A landscape with many peaks, sampled at points; each row gives a point and its height.
From any point a climber steps to the highest of the 2 points nearest to it. It stops when none of these is higher. Distance is the straight distance between rows; heights are no part of it.
(694): [  0,   7,  -8,   2,   0,  -2,  -3,  -1, -21,   2,   6,  -2,  -2,  -8,   1,
  10,  -2,   4,   0, -16]  h=40.6
(191): [ -5, -12,   9,   3,  14,   5,   6,   0,  13,   4,  -7,   2,  -1,  -5,  -5,
   8,   6,  -3,   0, -10]  h=36.7
(144): [ -4, -12,   6,   0,  -4, -13, -23,  20, -17,   2,  14,   4,   2, -15, -12,
 -20,  -3,   9,   1, -11]  h=40.0
(88): [  0,  19, -21, -13,   3,  13,  -4,  10, -22,  14,  18,   8,  -5,  21, -10,
  -1, -12,  16, -10, -11]  h=24.1
(316): [ -3, -10, -13,  -3,   9,  20,   5,   3,   1,   5,   7,   0,   5,  12,  -8,
   5,  -2,  14, -14,  -8]  h=62.9
(734): [ -3,   1,  13,   1,  -8, -22,  -4,  -4,  -3, -11, -25,  -2,   4, -15,   8,
  -5,   8, -21,  18,  21]  h=70.1
(790): [  3, -11, -12,  -1,  -8,   2,   2,  16,  10, -10,  10,  -6,   2,   4,  -7,
  -7,  -4,  -1, -14,  -4]  h=63.4
(214): [ 11,   3,   4,  -9,   2,  10,  -2, -11, -17,  17,  22,  12,  10,  -2,   8,
   1, -10,  23, -12,  -6]  h=43.1
(469): [  4,  -9,  -8,  -5,  -7,   3,   9,  10,  16, -12,  -2,   5,  11,   3,   3,
  -4,  -3,   2, -17,  10]  h=61.9
(634): [  8, -12,  -3,  -5, -11,  -7, -13,   8,  -7,  -8,  15,   7,   4,  -6,  10,
  -7,  -5,  18,  -8,  -2]  h=30.3
(404): [ -8,  -9,   6,  12,  -2,   0,  -1,  13,  27,  -9,  -4, -20,   1,  -3,   4,
  -8,  -1,  -9,  -4,   3]  h=56.0
(184): [ -2,   8, -13,  -3,   6,  -1,   4,  -9,  -1,  -3,  -2,   3,  -4,   4,  10,
  11,  -1,  -2,  -8,  10]  h=74.1
(722): [ -8,   1,  -8,  -9, -13,  11,  -4,  25,   5,   9,  17,   4,   3,   6, -18,
 -11,  -9,   5,  -6, -14]  h=9.6
(581): [ 20,  10,   5,  -1, -15, -13,   0, -15, -16, -13,  -5,   0,  -2,  -6,  21,
   3,  -2,  -4,   3,  23]  h=46.5
(61): [-14,  -7,   0,  19,  -4, -13,  -6,  -3,  15, -15,  -3, -16, -11, -12,   3,
  -5,  14, -19,  15,   3]  h=64.6
(487): [  9, -10,   5,   5,  -4, -24, -18,   9, -13, -17,   6,   1,  -1, -14,  14,
 -18,   1,   4,  -3,  13]  h=57.7
(179): [ -8,  11,  14,   6, -14,  -6,   4,  -9,  12, -10, -38,  -6,   3,  10,  -2,
   2,  13, -21,  29,  16]  h=57.5
(489): [ -5, -13,  14,  16,  10, -14,   4, -12,   4,   4, -12,  -8,   0, -18,  -4,
  -3,  19, -22,  21,   1]  h=61.5
(809): [ 19,  -2,   3,  -8,  -9,   1, -10,  -4, -16,   9,  22,   7,  13,  -2,  12,
 -13, -14,  30, -10,  -9]  h=35.6
(570): [ -8, -19,   0,   5,  -3, -11, -14,  24,  13, -11,   5,   0,   5, -11,   0,
 -16,   2,  -2,  -6,   3]  h=66.4
(668): [ -2,   0,   9,   9,  -4,   6,  11,   0,  31, -15, -23, -15,  -4,  11,   5,
   0,   6, -14,   7,  16]  h=51.0
(148): [  1,   3,  -9,   2, -10, -13,  -4,   2, -10, -18,   1,  -7,  -3, -10,  14,
   7,   3,  -6,  -6,   3]  h=41.1
(609): [ -2,  -8,   7, -13,   0,  14,   1,  13, -14,  15,  20,   8,  13,   3, -24,
  -5,  -4,  18,  -3, -22]  h=47.6
(25): [  4, -17,  10,  -2,   3,  -6,  -5,  -3, -10,   2,   2,   2,  12, -16,   0,
  -2,   3,   1,  -8,   4]  h=38.3
(363): [ 16,   4,   3,  -8, -11,   8,  -8,   7, -22,  13,  20,   7,  10,   8,  -1,
 -13, -17,  36,  -3, -18]  h=28.3
(65): [  2,  -4,  -3,  -6,  -9,   2,   7,   5,  21, -11,  -3,   2,   0,   2,   6,
   1,   2,  -9, -11,  15]  h=72.8
(237): [  5,  -1,   2,  -5, -16,  -5,   5,  -3,  10, -16,  -6,   3,  -5,  -1,  10,
   4,   5, -15,   0,  26]  h=87.2
(576): [-13,   9,   3,  -7,  14,  25,   5,  14,   1,  22,  15,   4,  -3,  10, -23,
   3,   1,  10,   1, -27]  h=25.3
(551): [ -4,  -9,  -5,  -8,   5,  19,   4,   3, -10,  12,  14,   5,  13,   5, -11,
  -1,  -4,  14, -14,  -9]  h=58.1
(830): [ -5,   8, -10,   1,  14,   4,  11, -10,  13,   3, -14,  -1,  -9,   9,  -3,
  11,   4,  -9,  -3,   7]  h=64.7
(899): [ -2,  -1,   0,   6,  -4, -16,  -9,   0, -14,  -7,   9,  -4,  -4, -15,   7,
   2,   2,  -5,   6, -10]  h=46.3
(854): [  9,   2,   3,   3,   2, -16,   4, -22, -19,  -1,  -4,   3,   0, -15,  10,
   9,   6, -11,   8,   6]  h=47.0
(495): [  0,  -6,  -7,  -1,  -8, -10,  -7,  27,   3, -12,  12,  -4,   4,  -5,  -4,
 -13,  -1,   0,  -8,  -6]  h=76.1
(741): [ -4,  10, -14,   1,   8,   4,   3,   4, -16,   3,   6,  -4,  -6,   7,  -9,
  16,   3,   3,  -6, -19]  h=35.7
(40): [  2,   1,   1,  -7,  19,   8,  11, -12, -12,  13,  -6,  10,  10,   1,   5,
  14,   2,   8, -10,  -1]  h=36.0
(358): [ 24,  12,   2,  -5,  -5,  -6,  -2, -10,  -6,   0,   2,  11,   6,   1,  27,
  -3, -12,  21, -11,   6]  h=49.6
(84): [ -9,   3,  12,  -1,   2,   1,   5, -18,   6,  -4, -23,  -1,   7,  -2,   4,
  13,  11, -18,  16,   8]  h=48.5
(491): [ 11, -11,   4,  -2,  -7,  -9,  -7, -10, -11,  -1,   3,   6,   7, -10,  14,
  -3,  -3,   9,  -2,   7]  h=35.5
(450): [ -6, -13,  12,  -1,   9,   3,  -1,  -6,  -1,   3,  -7,   1,   7, -14,   0,
   7,   7,  -5,   1,   0]  h=41.0
(555): [ 15,   6, -12,  -6, -11,  -9,  -6,   8, -10, -11,  18,   8,  -4,   1,  16,
  -1, -11,  16,  -8,  -9]  h=22.3
(437): [ -9,  -8,   7,   6,   4,   9,  -2,  12,   5,  13,  13,  -7,  -8,  -6, -24,
  -2,   2,  -6,   9, -24]  h=2.7
(18): [ -3,   0,   4,  14,  -1,   4,   7,  10,  36, -14,  -7, -18,  -9,   6,   7,
  -7,   1, -10,  -1,   4]  h=69.2
(709): [-13, -10,   5,   7,  -6,   5,  -9,  24,  25,  -2,   8,  -9,  -3,   0, -12,
 -13,  -4,   1,   0, -20]  h=2.4
(329): [ 25,  14,  11,  -7,  -1,  -8,   0, -23, -10,   6,  -9,  11,   4,   2,  23,
   2,  -8,  13,  -2,  15]  h=43.8
(717): [  8,   7,  -9, -11,   3,   9,   3,  -8,  -9,  12,  12,  16,   1,   0,  10,
   7, -14,  14, -17,   2]  h=50.4
(67): [ -4,   6,  -7,  12,  12,   8,  12,  -7,  29,   4, -14,  -8,  -9,   8,   1,
   6,   4,  -7,  -2,  -1]  h=54.7
(632): [ -2, -10,   6,  -3,   1, -12, -13,  14, -17,   8,  16,   9,   0, -14, -15,
  -8,  -3,   3,   5, -19]  h=44.3
(107): [ -8,   4,  -2,  -1,  28,  16,  11, -10,  -2,  13,  -8,   4,   5,   5,  -3,
  17,   5,   3,  -5,  -3]  h=33.5
(689): [  3,  12, -16,  -9,  -4,   8,  -2,  13, -16,   4,  14,  -1,  -5,  12, -17,
   2,  -6,  11,  -8, -15]  h=29.3
(693): [ -8,  -5,   1,   6,   2, -14, -10,  12,  -5,  -3,  10,  -1,  -6, -17,  -8,
  -3,   2, -10,   7, -17]  h=51.7
(502): [-10, -11,   0,  16,   3,  -9,  -8,  10,  11,  -8,   4, -14, -12,  -9,  -8,
  -6,   7, -12,  10, -11]  h=58.3
(753): [-11,  -4,   1,  -1,  -8,  14,  -5,  24,  10,  12,  14,  -8,   1,   1, -22,
 -11,  -8,   0,  -1, -22]  h=6.0
(627): [ -8,  12,  -2,  -8,   8,  11,   9, -28,  -5,   7, -23,   5,   2,  18,   1,
  15,   6, -12,   6,  29]  h=56.3
(292): [ -7,   3,   3,  27,   4,   3,   4,   9,  25,   6,   4, -21, -17,  -4, -12,
 -10,  -2,  -7,   9, -25]  h=80.4
(317): [  6,  11,  -5, -18, -20,  10,  -9,  17, -28,  10,  20,   9,  11,  10, -12,
 -18, -14,  24,   4, -19]  h=21.0
(22): [ 11,  17, -19,  -9,   4,   7,  -3,   3, -21,  14,  20,  12,   0,  21,  -1,
  -6, -17,  28, -16,  -5]  h=20.2
(163): [  6,  -9,   5,  -3,  -7, -17, -16,  16, -17,   1,  20,   8,   9, -14,   7,
 -19, -14,  19,  -4, -10]  h=33.9
(223): [  3, -13,  14,   2,  -5, -18,  -7, -13,  -7,  -2, -16,   5,   3, -15,   2,
  -8,   9, -14,  17,  21]  h=66.5
(414): [ -6,  -1,  -4,   9,  -9, -13,   0,   0,  15, -17,  -2,  -6, -11,  -6,   8,
   2,   8, -20,   8,  11]  h=72.5
(473): [ -1,   2,  -8, -14, -24,   5, -11,  24, -13,   0,  21,   4,   9,   4, -12,
 -16, -11,  13,  -5, -14]  h=14.9
(572): [ -6,  -7, -12,   5,  14,  19,   6,  -1,  10,   5,   5,  -9,  -6,  17, -14,
   5,   0,   6,  -9,  -2]  h=68.0
(234): [ 13,  16,   4, -10,   7,  -4,   3, -24, -12,   8, -12,  18,   1,   2,  18,
  12,  -6,   7,  -2,  10]  h=40.9
(153): [ 12,  13,  -9, -10,   2,   0,   1, -12, -10,   3,  10,  11,   0,   9,  25,
   4, -14,  15, -17,   9]  h=58.2
(645): [ -8,  14, -11,  -2,  22,   7,   6, -19,   2,  11, -16,   5,  -4,  16,   1,
  15,   3, -15,  -3,  22]  h=58.8
(436): [  3,  11, -11, -11,  -3,   0,   4,  -7,  -2, -10,   4,   2,  -2,   5,  21,
   9,  -5,   6, -15,  14]  h=66.8
(342): [ -8,  -2,   5,  13,  13,   5,   7,   0,  22,   2, -10, -12,  -4,  -3,   0,
   6,   6,  -7,   5, -13]  h=43.6
(37): [  6,  13,   3,  -6,  -9,  -9,   8, -24, -11,  -3, -22,  13,  -3,   4,   2,
   8,   6, -15,  20,  17]  h=51.5
(920): [-17,   1,   1,   0,  27,  19,   9,   2,   3,  16,   7,   2,   1,   8, -12,
  11,   6,  10,  -2, -18]  h=30.5
(508): [ -4,  10,  12,  -4, -17, -13,  -2,  -4,   0, -16, -31,   0,   4,   0,   6,
   1,   7, -18,  21,  21]  h=64.5
(85): [ -5,  -5, -10,  10,   4,  14,   3,   5,  18,   9,  12,  -9, -10,  13, -21,
   2,  -1,   2,  -6, -15]  h=80.0
(614): [  1,  -4,  13,  -7,   5,   6,   5, -14,  -1,   3, -16,   4,  10, -10,   9,
  12,   4,  -7,   3,   8]  h=44.2
(669): [  1,  -2,   9,  -9,   1,   4,  -4,  15, -18,  13,  18,   9,   3,  -7, -19,
  -4,  -5,   9,   3, -23]  h=38.0
(593): [ -7,   3,  -6,  15,   3,   7,   6,   5,  29,   4,   7, -14, -24,  10, -11,
  -1,  -3,  -4,   0, -19]  h=53.5
(134): [  4,  10,  -1,  -9,  17,   9,   7, -26, -16,  10, -14,  11,   9,   7,  11,
  16,   0,   6,  -4,  12]  h=38.5
(578): [ -2, -16,   3,   2,  -1, -22, -16,  16,   0, -17,  -2,   0,   2, -13,   8,
 -15,   0,   2,  -2,  11]  h=61.3
(319): [  3,   0, -19,   3,  -4,  -1,   9,   8,   3, -12,  10,  -8, -10,   9,  -7,
   6,   3,  -3, -12,   5]  h=53.2
(503): [  0, -21,   8,  10,   5, -16,  -6,  -7,  -6,  -8,  -7,  -3,   1, -16,  -3,
  -7,  12, -11,  14,  11]  h=64.4
(104): [ -8,   6,  18,   7,  -2,   2,   8, -15,  12,   1, -32,  -6,   4,   1,  -2,
   6,  12, -19,  27,  11]  h=52.3
(240): [ 14,   5,   1,  -5, -12,  -7,   6, -22, -13,  -4, -11,   7,  -1,  -5,  10,
   7,   7, -10,  10,  18]  h=49.3
(309): [ -2,  13,   2,  -7,  -6,   3,   9, -21,  -3,   2, -26,   4,   0,  17,  -6,
  11,   8, -17,  14,  27]  h=54.2
(480): [ -3,   6,  -1,  18,   9,  14,  11,  -4,  36,  -2, -13, -20, -13,  18,   2,
   1,  -1,  -5,  -6,   3]  h=47.3
(243): [ -3,  12,   0,   2,  -6,   7,  14,  -3,  21, -23, -20, -12,  -7,  17,   4,
   7,   9, -16,   8,  26]  h=42.2
(791): [ -4, -18,  16,  18,  14,  -7,   2,  -6,  18,   2, -15, -11,  -1, -13,  -8,
  -7,  13, -12,  22,  -5]  h=58.0

For each start below, name the point where the climber stops.
(581): (830)
(609): (85)
(614): (734)
(899): (237)
(791): (734)
(854): (830)

Call two points neighbours if one is among the 2 nearest of the other. Go from one point of each pair to the other, from neighbour to neighbour, staying as high as possible. Name the lowest point that can't be avoided.
(734) and (18): (342)
(495) and (184): (319)
(632) and (292): (669)
(237) and (495): (469)
(292) and (85): (593)
